Each row is a point on a landscape with many peaks, with its height.
From any point a climber steps to the highest of the 2 points nearest to it. It stops when none of these is higher. Distance is the straight distance between rows; heights are no part of it.
tuso (h 54.5): [2, -9, -8, -5, 9, 4, 11, 13, -12, 6, -3, 1, 14, -2, 2, -12, 2, -1, -5, 3, -6, 35, 15, -5, 7, 12, 4, 5, -6, -1, -11, 5, -10, -5, -10, 7]
nabok (h 48.9): [-2, -7, -24, -5, 1, 1, 16, 25, -16, 16, 11, -11, 7, 0, 12, -4, -3, 9, -3, 1, -10, 43, 14, 2, 16, 26, -4, 11, -13, -8, -19, -4, -5, -1, -15, 12]
sazus (h 4.0): [-36, -3, 12, -8, -8, -15, -13, 15, -7, 2, -7, 6, -42, 8, -3, 16, 3, 3, 2, -18, -10, -35, -16, 8, -15, -13, -15, 8, 2, 1, 9, -10, -5, 5, 14, -7]
bopud (h 26.4): [-18, 0, 2, 0, 11, 4, -9, -3, -1, 13, 0, -7, -8, -6, 4, 11, -5, -2, -5, 2, 5, -43, -16, 18, -5, -12, -19, -13, 31, 0, -10, -25, -14, -4, 7, 12]
luzam (h 59.9): [1, -33, -7, 26, 14, -4, 8, -6, -23, 5, -6, -7, 15, -18, 11, 10, -10, -1, 6, 15, -2, 21, 12, -10, -1, 7, 4, 3, 6, -2, -22, 5, -3, -10, -2, -3]
nud (h 47.9): [-3, 13, 1, -7, 4, 1, -4, 0, 14, -6, -1, 30, 18, 3, -6, -2, 16, 6, 3, 7, -9, 20, 17, -14, 10, 12, 22, -9, -12, 3, 13, 4, -13, 8, 1, -7]
Peza (h 43.8): [15, -23, -22, 21, -9, 9, 10, -13, -20, 8, 14, -20, 1, -17, -1, 8, 8, 2, -2, 11, -5, 32, -5, -11, 4, 23, -11, -1, -19, -8, -13, 3, 23, -6, -2, -9]
sudef (h 20.8): [-4, 22, 10, -7, 14, -3, -15, 4, 17, -9, -8, 9, -7, -4, -23, 2, 26, 11, 12, -7, -2, -3, -3, 5, -5, -17, 26, 0, -13, 16, 8, -4, -6, -15, 0, -3]
Pabi (h 50.5): [-14, 2, -4, 14, -4, 2, -4, -12, -4, 8, 20, 5, 24, -1, 1, 15, -23, 2, -1, 27, 5, -22, -4, -5, 15, -3, 3, -1, 4, -24, -5, -10, 0, 5, 9, 16]
Dopo (h 15.0): [-16, -1, -1, -3, 4, -12, -9, -14, -3, 7, 4, 11, 5, 5, -9, 29, 2, 0, 6, 6, -7, 5, 1, -16, -8, 3, 7, -15, -6, 15, 8, 27, -2, -2, 14, -17]
lum (h 55.6): [-4, -7, 18, -11, -9, -20, -13, 5, 0, -1, -8, -6, -22, -1, -3, 12, 0, 1, 3, -9, 2, -12, 3, 11, -19, -18, 4, 1, 5, 12, 0, 16, -8, -9, 10, -10]
memid (h 35.2): [11, -11, -5, -3, -10, 19, 18, 20, -17, -11, 2, -10, -4, 13, 17, -19, 15, -12, -19, -25, 3, -3, 4, -1, -8, 18, -9, 11, 3, 6, 5, -2, 5, 5, -20, 2]
Kidif (h 42.3): [9, 0, -20, 14, -17, 21, 9, 7, -19, 9, 17, 5, 11, -6, -14, -3, 5, 4, -2, 13, -4, 24, -14, -8, 24, 22, -6, 6, -22, -25, -12, 0, 23, -5, -14, 5]
Vip (h 12.9): [-15, -12, 11, 5, 10, -3, -15, -12, -10, 5, -10, 6, 4, 0, -7, 22, -1, -4, 5, 3, 1, -13, -3, -10, -14, -6, 8, -8, 10, 7, 6, 20, -8, -12, 9, -11]
nemuf (h 36.0): [15, -3, -9, 19, -13, 18, 6, -12, -25, 3, 19, -12, 11, -6, -10, -10, 6, -12, -15, 3, -2, 8, -16, -12, 12, 22, -3, 0, -23, -8, 8, -2, 18, -7, -14, 2]
Poto (h 38.7): [4, 9, -10, -15, -28, -23, 8, -6, 15, 3, 17, 2, 3, 8, 14, 4, -22, 10, -2, 9, -5, 10, 9, 3, 8, 3, -11, -2, 0, -8, 10, 3, -2, 13, 4, 2]
tolum (h 11.4): [9, 11, 11, 15, 13, 14, -10, -10, 24, -15, -17, 24, 12, -3, -11, -16, 16, -2, 7, 1, 4, -5, 1, -7, 4, -1, 18, -2, 1, -8, 22, -12, 7, 8, 3, -5]
tapiz (h 42.0): [11, 15, -13, -12, -25, -11, 18, -9, 18, -7, 7, -12, -7, 12, 20, -9, -22, 13, -4, 6, -5, 11, 0, -2, 10, 2, -13, 2, 1, -22, 18, -11, -3, 9, -4, 11]
Sifa (h 17.6): [-21, -18, 7, 9, 5, 4, -6, 15, -1, -9, -16, 35, 9, 0, 5, 0, -5, -3, 2, -8, 0, -19, 1, -9, 0, -6, -5, 3, 20, -5, 1, 0, -10, 10, -2, 1]
pakof (h 71.3): [18, -16, 7, -5, -7, -7, 2, -6, -2, -1, -7, -12, 3, -3, 10, -5, -2, -6, 0, -1, 2, 6, 14, 2, -15, 1, 1, 2, 7, 9, -9, 17, 2, -7, 0, -6]
veg (h 9.3): [3, 8, 7, -3, 7, 14, -10, 20, 25, -24, -19, 18, -5, -6, -20, -22, 24, 8, 5, -16, 3, -11, -7, 1, 0, -6, 5, 8, -4, -2, 7, -17, 7, 7, -3, -5]
minik (h 47.0): [-6, -18, 1, -2, 19, -12, -5, 18, -15, 4, -18, 19, 6, -5, 26, 6, -3, -1, 6, -18, 1, 11, 19, 4, -2, 11, 2, 12, 12, 11, -13, 13, -17, -4, -2, 9]
Ruvog (h 33.9): [9, -1, -13, 10, -5, 18, -1, 5, -20, 3, 8, -27, 2, -1, -18, -11, 8, -11, -24, -2, -3, 21, -7, -12, 11, 18, 5, -2, -18, 7, -2, -1, 8, -7, -23, -2]
gaz (h 53.2): [9, -18, -7, -2, 9, -9, -1, 14, -11, 6, -10, 1, -1, -6, 44, -5, -9, 0, 4, -25, 3, 4, 24, 6, -7, 14, -7, 18, 13, 5, -22, 3, -8, -7, -8, 5]
punob (h 46.4): [10, 0, -7, 20, -11, -2, 6, -14, -5, 0, 22, 0, 23, -7, 5, 6, -17, 1, 2, 25, 9, -13, -10, -7, 16, -4, -2, 5, -6, -25, -8, -5, 15, 0, 11, 15]
nul (h 48.8): [8, -13, 13, -23, -6, -18, -4, 6, -7, -3, -9, -8, -20, -5, 3, 9, 13, 3, 2, -8, -1, 8, 21, 14, -21, -4, 7, 4, -5, 15, -3, 29, -14, -10, 6, -11]
Pil (h 38.6): [5, 1, 1, -25, -13, 1, 9, 11, 19, -5, -7, -11, -30, 4, 11, -14, -2, 1, -9, -20, -1, 3, 5, 0, -1, -20, -8, 0, 3, -3, -4, -1, -12, -5, -8, 2]
nolo (h 20.7): [20, -9, 17, -10, 5, -2, -3, -13, 4, -13, -15, 10, 1, -1, 1, 10, 10, 1, 4, 0, 3, 1, 12, 0, -18, 9, 8, 0, -4, 7, 20, 18, 3, -2, 11, -13]
bidi (h 35.3): [-11, -1, -14, -8, -28, -24, 7, -2, -2, 10, 20, 4, 6, 6, 22, 18, -32, 7, 5, 13, -6, 3, 9, 0, 7, -2, -10, -2, 5, -6, -3, 7, -10, 7, 0, 2]
Rek (h 38.2): [15, -12, 0, -8, 0, 12, -14, 10, -8, 3, -13, -37, -24, -12, -18, -8, 23, -6, -4, -20, 6, 11, -7, 5, -9, -6, 2, 1, -7, 14, -19, 8, 0, -10, -8, -8]
seli (h 45.2): [4, -9, -19, 8, -13, 11, 15, 15, -24, 8, 12, -8, 7, -6, -2, -7, -7, 1, -6, 8, -12, 35, -1, -3, 17, 23, -4, 6, -16, -14, -20, -3, 10, -3, -21, 9]
kove (h 31.3): [-2, -12, -8, -2, -13, -23, 4, -4, -16, 13, 10, -4, 6, -2, 35, 12, -32, 0, 9, 2, -5, 0, 21, 3, -4, 5, -3, 2, 11, 7, -14, 11, -12, 2, -5, 0]
sano (h 18.6): [-21, 17, 6, 10, 21, 5, -9, -15, 5, 11, 3, 7, 5, 2, -8, 8, -6, -5, -3, 12, 2, -32, -11, 13, 4, -4, -1, -11, 21, -2, 12, -19, -7, 7, 5, 14]
toda (h 35.0): [18, 15, 10, -9, 3, -2, 4, 2, 12, 2, -6, -22, -18, -5, -10, -9, 7, 6, 7, -13, 9, -10, -15, 24, -9, -27, -2, -11, 1, 23, -5, -12, 5, -1, -1, 1]
mizof (h 22.5): [-21, 29, 9, -3, 10, -10, -11, 8, 18, 1, -2, 10, -14, 3, -14, 1, 7, 6, 0, -6, -9, -9, -3, 8, 0, -21, 18, -2, -1, 11, 11, -6, -9, -5, 0, 2]
detuf (h 25.2): [-23, -12, 15, -3, -5, -12, -11, -23, -16, 5, 7, -3, 1, 16, 17, 19, -15, -15, 4, 9, -4, -27, -3, 0, -7, 8, -6, -9, 23, -3, -1, 8, -8, 6, 6, -2]
laro (h 24.2): [-26, 45, 0, -2, 9, -18, -3, 7, 12, -2, -4, 6, -39, 8, -5, 7, 4, 3, 4, -6, -11, -15, -1, 15, 5, -21, 13, 1, -3, 10, 25, -15, -8, 1, 1, -1]
deneb (h 33.5): [14, 10, -2, 22, 19, 9, 17, -26, 0, 8, 13, -8, 23, -7, -7, 7, -2, 4, 3, 23, 18, -24, -15, 3, 5, -11, 1, -12, -3, 0, 7, -20, 11, 7, 18, 17]
refeg (h 20.5): [-26, 21, 7, -1, 18, 2, -9, -30, -6, 18, 13, 3, -2, 3, -2, 13, -3, -8, -2, 20, -10, -28, -16, 14, 9, 11, -10, -19, 16, 0, 5, -20, -9, 11, 14, 21]
bip (h 20.6): [-19, -18, 4, 2, -2, -6, -4, 12, 3, -11, -11, 14, -5, -1, 11, 5, -14, -5, 0, -7, 2, -35, -5, -3, -6, -11, -19, -3, 26, -8, -3, -4, -4, 8, 3, -5]
teku (h 33.2): [-2, 13, -11, -8, 1, 0, -5, 0, 18, 12, 12, -8, 9, -3, -18, 2, 3, 8, 1, 3, 1, 24, 2, -5, 7, -4, 3, -9, -19, 10, -15, 10, 4, -9, 2, -7]
tuk (h 35.8): [6, 2, -6, -20, -13, -14, 8, 1, 8, 8, 11, 4, 10, 4, 12, 1, -5, 8, -3, 6, -8, 16, 21, 2, 0, 13, -1, 2, -7, 6, 4, 16, -3, 7, 2, 0]
sekav (h 49.8): [14, -32, -10, 22, 6, 1, 11, -14, -19, 4, 0, -25, 1, -20, 11, 5, 4, -4, 1, 10, -8, 35, 5, -13, -8, 18, -3, -2, -6, 2, -19, 3, 8, -7, -4, -8]
Dafak (h 61.6): [2, -1, -6, 2, -3, 9, 10, 8, -4, 4, 1, 20, 24, 0, 2, -17, -12, 1, -2, 8, -7, 24, 10, -12, 11, 7, 5, 8, -6, -14, -6, -5, -7, 0, -11, 15]
tef (h 54.0): [-8, 9, -4, 3, 3, 2, -1, 7, 9, 5, 4, 21, 24, -2, -17, -5, -3, 6, -1, 11, -4, 23, 7, -17, 15, 0, 14, -5, -11, -3, -4, 1, -9, -3, -2, -1]
vuleg (h 38.5): [15, -7, 2, -21, -10, 14, 20, 20, 6, -21, -5, -10, -20, 16, 19, -15, 14, -2, -12, -22, 5, -10, 6, 6, -13, 10, -16, 9, 4, -2, 13, -5, 6, 11, -9, -2]
nabik (h 58.2): [-2, -16, -2, 6, 16, -12, 2, -1, -18, 10, -9, 14, 20, -7, 13, 12, -6, 0, 6, 2, -2, 18, 20, -6, 1, 15, 7, 1, 1, 9, -4, 19, -13, -2, 1, 3]
rom (h 38.1): [-14, 21, 11, -10, -5, -22, -4, -5, 15, -9, 4, 15, -16, 13, 4, 6, -7, -4, -1, 2, -9, 3, 12, 5, 2, 3, 10, -6, 0, 4, 28, 9, -2, 18, 6, -5]
Bipo (h 29.2): [1, -6, 5, 16, 13, 9, -1, -8, -3, 10, 3, -19, 8, -7, 2, 8, -7, -7, -2, 6, 20, -39, -11, 11, -10, -15, -10, -10, 25, 4, -19, -17, -1, -9, 11, 9]
sarap (h 18.5): [6, 3, 10, -12, 9, -6, -14, -9, 5, -11, -13, 4, -7, -6, -13, 18, 13, 7, 7, -3, 3, 2, 1, -5, -18, -8, 17, -3, -12, 14, 14, 15, -2, -13, 13, -18]
rasu (h 31.4): [17, -1, 3, 23, 20, 11, 6, -22, 1, 5, 0, -11, 17, -9, -4, 5, 0, -5, 2, 8, 20, -26, -15, 1, -8, -15, 1, -9, 8, 8, -4, -10, 9, -6, 15, 8]
Nufo (h 14.2): [-6, -27, 11, 13, 9, 4, -13, -8, -7, -7, -15, 10, 11, -4, -1, 18, 1, -8, 4, 0, 12, -33, -6, -7, -13, -4, -6, -1, 20, 0, -1, 10, 1, -4, 12, -10]
kalez (h 22.7): [-30, 5, 11, -6, 6, -4, -18, -26, -9, 16, 13, -3, -4, 11, 5, 15, -10, -15, -1, 11, -12, -27, -17, 3, 1, 9, -8, -11, 17, -6, -3, -6, -7, 3, 12, 10]
boka (h 41.7): [19, -3, 9, -15, -11, 3, 3, 8, 13, -14, -9, -14, -18, 7, 7, -19, 6, -6, -8, -15, 4, -6, -4, 6, -7, -5, -14, 3, 6, -1, 1, -6, 11, 4, -3, -3]
guda (h 35.7): [10, 20, -5, 16, 14, 13, 15, -16, 14, 13, 14, 0, 22, -7, -19, 4, -4, 8, 10, 18, 7, -7, -14, 2, 8, -12, 4, -15, -11, 11, 0, -16, 10, 4, 2, 8]
lili (h 28.2): [-15, 2, -11, -14, 14, -12, 6, 17, -4, 8, 2, 19, 9, -4, -8, 8, 14, 5, 0, 6, -8, 42, 17, -9, 21, 13, 11, -2, -10, 13, -6, 13, -24, -5, 5, -7]
sez (h 10.3): [9, 4, 9, 11, 7, 26, -3, 6, 16, -18, -16, 20, 13, 2, -11, -30, 20, -5, -4, -9, 4, -2, -6, -12, 5, 2, 5, 5, 0, -8, 7, -15, 10, 5, -7, -2]
gor (h 38.9): [6, -19, -20, 14, -1, 3, 13, -3, -12, 11, 6, 2, 19, -12, -3, 6, -1, 10, 4, 17, -1, 33, 7, -12, 11, 17, -4, 5, -15, -11, -14, 8, 10, -6, 1, -4]
vipek (h 28.1): [-12, -14, 5, -3, -13, -22, 0, -14, -21, 5, 10, -2, 6, 9, 34, 19, -29, -8, 7, 8, -1, -20, 9, 1, -5, 4, -5, -5, 22, 3, -5, 8, -11, 8, 0, -2]
Beluk (h 26.1): [-30, 30, 1, -2, 0, -14, -1, 5, 11, -14, -13, 20, -45, 14, 4, 3, -7, -4, 3, -13, -8, -9, 3, 5, 6, -13, 2, 3, 6, -3, 29, -5, -10, 10, 5, -6]
Vesa (h 50.9): [-24, 20, -9, 10, -3, -7, 0, -13, 10, -5, 1, 13, -6, 14, 9, 1, -31, -1, 0, 5, -1, -11, 0, -4, 12, -7, -5, -4, 18, -21, 23, -13, -13, 16, 2, 9]
kig (h 2.6): [-29, -5, 9, -10, -8, -16, -7, 25, 5, -11, -12, 17, -30, -3, -7, 9, 2, 10, 0, -21, -6, -23, -5, 4, -8, -20, -6, 9, -5, 0, 6, -5, -7, 7, 10, -8]
ruze (h 34.6): [-8, 15, 12, -3, -2, -25, 3, -11, 2, -18, -11, 20, -21, 17, 15, 3, -17, -9, 5, -1, 3, -3, 13, 10, -1, 7, -4, -4, 15, -5, 33, 3, 0, 26, 8, -3]
gogip (h 49.7): [-4, -29, -1, 22, 11, 10, -2, 16, -11, -4, -19, 2, 9, -15, -7, -9, 1, -9, 0, -3, 7, 0, -3, -11, -2, -11, -6, 5, 15, -2, -31, 2, -2, -12, -4, -5]
silus (h 14.9): [-1, -10, 5, 14, 5, 9, 3, 3, 2, -7, -13, 38, 23, -1, 8, -13, -5, -5, 0, -1, 3, -5, 8, -11, 6, -1, 3, 8, 13, -8, 5, -6, -5, 7, -5, 7]
Sapo (h 32.7): [15, 6, -1, -9, -16, 17, 12, 2, -3, -10, 9, -20, -1, 19, 6, -21, 7, -11, -20, -10, 0, 3, -3, -3, -1, 10, -3, 6, -3, -1, 15, -7, 10, 7, -16, 3]
lilid (h 56.8): [-24, 7, 0, 8, -3, 0, -6, -6, 5, 5, 10, 18, 13, 9, 2, 5, -27, -4, -4, 14, -4, -11, -2, -7, 12, -7, 5, -3, 12, -18, 9, -10, -11, 10, -2, 12]
fev (h 39.6): [11, 12, -15, 14, -8, 16, 2, 0, 3, 11, 15, 7, 22, -4, -19, -8, -8, 5, 1, 13, 0, 13, -16, -11, 20, 2, 2, 2, -23, -18, -14, -10, 16, -2, -5, 9]
ruva (h 50.8): [-3, 6, 3, 7, 12, 3, -8, 3, 7, 10, 0, -8, 9, -4, -15, -3, -9, 0, 2, 0, 4, -3, -7, 0, -3, -22, 6, -7, 2, 9, -12, 1, -4, -15, -1, 6]
Mok (h 55.7): [4, -9, 1, 17, 18, 16, -9, 8, 0, 0, -15, -4, 8, -12, -19, -9, 4, -5, 3, -7, 10, 1, -15, -6, -4, -19, 0, 0, 4, 8, -22, 0, 3, -16, -2, 0]
kogud (h 30.8): [17, 2, 8, -17, 4, 16, -4, 2, 5, -14, -9, -14, -5, 5, -13, -14, 26, -1, -5, -8, 2, 4, -1, -2, -8, 3, 10, 3, -8, 8, 5, 8, 7, -6, -7, -9]
nuko (h 42.4): [-14, 16, 7, 1, -7, -8, -3, -4, 9, -2, 5, 33, 9, 9, 4, 3, -5, 0, 4, 6, -13, 9, 13, -6, 8, 9, 16, -7, -3, 1, 23, 6, -10, 23, 2, 1]
Tuf (h 75.4): [-12, -29, -6, 17, 12, -8, 0, -12, -28, 9, -3, 3, 19, -8, 13, 23, -15, -3, 8, 17, -1, 1, 14, -12, -3, 11, 5, -3, 9, 2, -11, 15, -9, -4, 0, -5]
retot (h 19.2): [4, 13, 13, -1, 17, 0, -14, -6, 13, -14, -14, 8, -9, -9, -21, 14, 20, 17, 16, -9, 8, -13, -10, 9, -19, -16, 14, 0, -9, 18, 16, -6, 2, -9, 10, -11]
dop (h 28.6): [-39, 15, 9, -2, 0, -13, 1, 1, -6, -12, -10, 17, -43, 25, 12, 6, -9, -10, 10, -9, -10, -15, -4, 5, -5, 1, -11, 1, 17, -9, 24, 0, -6, 17, 7, -6]
pases (h 61.7): [9, -7, 7, -4, -5, -13, -10, 1, 3, 5, -4, -23, -12, -7, -4, 0, -4, -4, 4, -7, 6, -1, 2, 7, -17, -20, 2, -5, 7, 12, -15, 13, -2, -14, 5, -7]
kipub (h 44.3): [0, -24, -1, 16, 9, 6, -2, 12, -14, 2, -13, -20, -5, -13, -7, -12, -3, -11, -4, -4, 1, 27, 1, -6, 0, -8, 0, 0, 8, 1, -31, -1, -2, -13, -12, 0]
Pok (h 35.6): [17, 11, -16, 3, -35, 9, 12, 1, 3, 7, 22, 12, 14, 4, 5, -2, 5, 8, 5, 20, 2, 12, -13, 2, 24, 12, -15, 11, -10, -29, 3, 3, 26, 3, -2, 2]
Budi (h 6.9): [-19, 6, 10, -2, 9, -6, -8, 16, 6, 4, -6, 5, -19, -8, -18, 7, 11, 17, 7, -15, 3, -31, -15, 21, -14, -27, -3, 3, 1, 15, 2, -17, -4, -6, 8, -3]
lupa (h 23.4): [-20, -17, 2, 2, 1, -2, -14, 14, 0, 3, -3, -4, -6, -6, 4, 8, -8, -3, -1, -8, 4, -43, -11, 3, -12, -16, -18, -6, 26, -4, -20, -8, -9, -8, 8, -4]
zoso (h 28.8): [14, -7, 8, -23, -3, 19, 3, 22, 3, -26, -6, -13, -17, 16, -10, -12, 37, 0, -7, -16, 8, -11, 0, 8, -11, 6, 4, 12, -11, 4, 10, 2, 6, 8, -11, -13]
girak (h 44.5): [19, 19, 2, -3, 2, 8, 2, -5, 17, -8, -5, -15, -9, 6, -3, -25, 2, -5, -8, -13, 5, -4, -15, 8, 5, -7, -6, -1, 3, 4, 8, -21, 15, 7, -7, 6]
Vanov (h 8.2): [-5, 7, 8, -5, 10, 0, -10, 20, 18, -14, -13, 8, -12, -12, -26, -9, 19, 18, 11, -20, 4, -19, -12, 13, -6, -23, 1, 7, -12, 9, -2, -17, 3, 2, 5, -4]
Noze (h 23.8): [13, -2, 25, -15, 0, -6, -12, -2, 14, -26, -16, 12, -20, 1, -7, 8, 19, 8, 5, -3, 11, -7, 8, 14, -15, 5, 3, 9, -8, 6, 23, 5, 5, 4, 12, -17]
fatu (h 37.8): [13, 23, -17, 8, -21, 9, 6, 0, 14, 5, 23, 7, 12, 0, -6, -2, -9, 10, 4, 18, 2, 5, -23, 3, 27, -1, -8, 5, -14, -27, -5, -12, 24, 7, 0, 12]
kegon (h 36.4): [19, 12, 2, -11, 5, 7, -5, 0, 4, 9, -4, -31, -12, -9, -18, -7, 13, -1, 4, -12, 2, 6, -11, 10, -5, -14, 8, -10, -13, 26, -14, 3, 3, -12, -7, 0]
dobe (h 16.8): [1, 4, -7, -12, 11, -7, -8, -10, 9, 0, -3, 6, 7, -7, -13, 20, 12, 5, 3, 4, -2, 17, 6, -15, -8, -1, 11, -12, -16, 12, 6, 20, 0, -10, 12, -20]
desu (h 61.1): [15, -17, -5, -6, -8, -5, 10, 2, -12, 8, 2, -22, 1, -5, 22, -9, -3, -3, -2, -3, -6, 21, 22, 5, -9, 14, -3, 6, 3, 6, -15, 12, -2, -5, -8, 1]
kav (h 40.6): [11, -29, 1, 7, 3, 6, -7, 11, -11, -3, -19, -27, -16, -19, -9, -8, 17, -8, 3, -11, 3, 18, 1, -2, -12, -4, -4, 3, 6, 9, -25, 9, 2, -10, -5, -10]
par (h 35.5): [1, -4, -18, 7, -9, 1, 1, 2, 1, 14, 14, -11, 11, -7, -15, 2, -10, 6, 1, 12, 0, 30, 2, -7, 11, 4, -3, -2, -14, -3, -24, 7, 10, -6, -2, -3]
barop (h 26.3): [16, -6, 19, -27, -4, 3, 3, 13, 13, -25, -10, 3, -21, 8, 3, -5, 25, 7, -2, -8, 8, -8, 12, 20, -16, 8, -5, 14, -5, 1, 16, 3, 5, 8, 2, -14]
rolu (h 33.6): [17, 6, -16, -3, -35, 6, 19, 4, -12, 6, 28, -7, 11, 7, 16, -4, 5, 4, -1, 9, -6, 10, -10, 2, 13, 22, -17, 10, -12, -19, 7, 5, 23, 6, -10, 3]
peb (h 45.8): [3, 12, -13, 9, -10, -10, 15, -16, 15, -13, -3, 2, -4, 9, 18, -10, -30, 6, -2, 6, 4, -1, 0, -4, 13, -6, -12, 5, 14, -29, 20, -18, -6, 13, 1, 14]
lumi (h 5.4): [-31, 1, 12, -6, 0, -9, -18, 11, -7, 17, -3, 1, -27, 2, -8, 13, 5, 3, -1, -12, -10, -32, -17, 11, -13, -19, -3, 3, 9, 9, -1, -5, -11, -12, 6, -2]
kelaz (h 31.0): [-5, 7, -12, -21, 0, -3, 4, 9, 8, 4, 10, 1, 8, 2, -16, -2, 17, 9, -7, 7, -4, 37, 14, -7, 13, 9, 8, -3, -18, 8, -10, 15, -10, -5, -1, -10]
lizu (h 37.9): [14, 19, -10, 17, 6, 22, 9, -6, 0, 13, 14, 1, 19, -8, -24, -7, -11, 1, 3, 10, 1, 2, -22, -2, 18, -5, 5, -8, -19, 3, -15, -20, 13, -1, -9, 18]
lugul (h 12.8): [-5, 6, 8, 19, 9, 9, -7, -8, 11, -3, -5, 28, 24, 0, -9, -7, -3, -3, 3, 11, 1, -3, 4, -15, 9, -4, 19, -5, 2, -10, 16, -5, -3, 10, 2, 2]
mim (h 42.1): [17, -12, -7, 18, -7, 5, 10, -19, -9, 0, 11, 10, 27, -10, 4, -4, -3, -2, 3, 19, 1, 1, -1, -16, 8, 8, 0, 8, -13, -16, 3, 4, 13, -2, 8, 6]
ses (h 43.9): [15, -8, 3, -29, 0, -3, 5, 6, -2, -2, 1, -20, -10, 6, 4, -1, 19, 1, -6, -1, -3, 16, 22, 11, -14, 9, 8, 3, -9, 12, -1, 27, -8, -6, -3, -7]
tidab (h 16.5): [-15, -7, 9, 16, 13, 10, -14, -14, -1, 3, -3, 10, 17, 0, -3, 10, -6, -8, -2, 9, 12, -34, -7, -5, 2, -6, 0, -3, 20, -9, 1, -7, -3, 1, 9, 7]
Rodit (h 31.5): [-23, 12, 6, 0, 2, -26, -2, -18, -8, -13, -4, 4, -27, 28, 18, 10, -20, -10, 3, 0, 5, -17, -1, 8, -4, 4, -16, -10, 26, -14, 22, -2, -2, 22, 10, -2]
Bev (h 31.6): [16, 9, -10, -10, -25, 7, 12, -2, 2, 2, 20, -19, 9, 10, 2, -13, 0, 1, -11, 5, -5, 12, -3, -3, 7, 13, -6, 5, -14, -8, 9, -1, 15, 7, -8, 2]
lupen (h 32.4): [16, 6, -2, -5, 5, 19, -5, -4, -1, 0, -1, -23, 4, 2, -17, -14, 15, -7, -11, -4, -1, 17, -7, -10, 3, 8, 9, -4, -16, 11, -2, 3, 8, -9, -12, -3]
Vazor (h 53.7): [14, -15, -9, -2, 10, -2, 3, 13, -17, 7, 0, -21, 2, 3, 39, -9, 6, -3, -3, -21, 3, 13, 23, 9, -12, 29, 1, 20, 3, 4, -11, 6, -2, -6, -9, 7]
Ligob (h 36.5): [13, 20, 5, -25, -4, -6, 2, 3, 20, 0, 1, -27, -29, 3, 0, -12, 0, 0, -3, -17, 2, 1, -7, 15, -3, -23, 0, -7, -3, 8, -3, -8, 0, -4, -4, 3]
Toz (h 39.7): [9, -4, -4, -28, 6, -10, 5, 12, 0, 7, 4, -1, 2, 7, 19, 0, 7, 3, -6, -7, -8, 18, 27, 10, -5, 16, 5, 6, -5, 9, 0, 19, -16, 0, -4, 6]
Mab (h 47.1): [18, 10, 5, 8, 4, 6, 1, -9, 12, 3, 1, -13, 9, -1, -8, -15, -7, -5, -2, -1, 5, -4, -15, 2, 1, -13, 1, -4, -2, 7, -6, -11, 10, -3, -3, 9]
rud (h 38.4): [21, -1, -2, 12, -7, 18, 11, -18, -10, -2, 10, -1, 21, 1, -3, -17, 11, -5, -6, 8, -3, 8, -6, -17, 3, 17, 1, 5, -19, -11, 14, 1, 19, 0, -4, 3]

For each start below, name the point where the climber stops.
Noze -> lilid
kelaz -> Tuf
veg -> fev
lupa -> fev
tuk -> pakof
retot -> Dafak
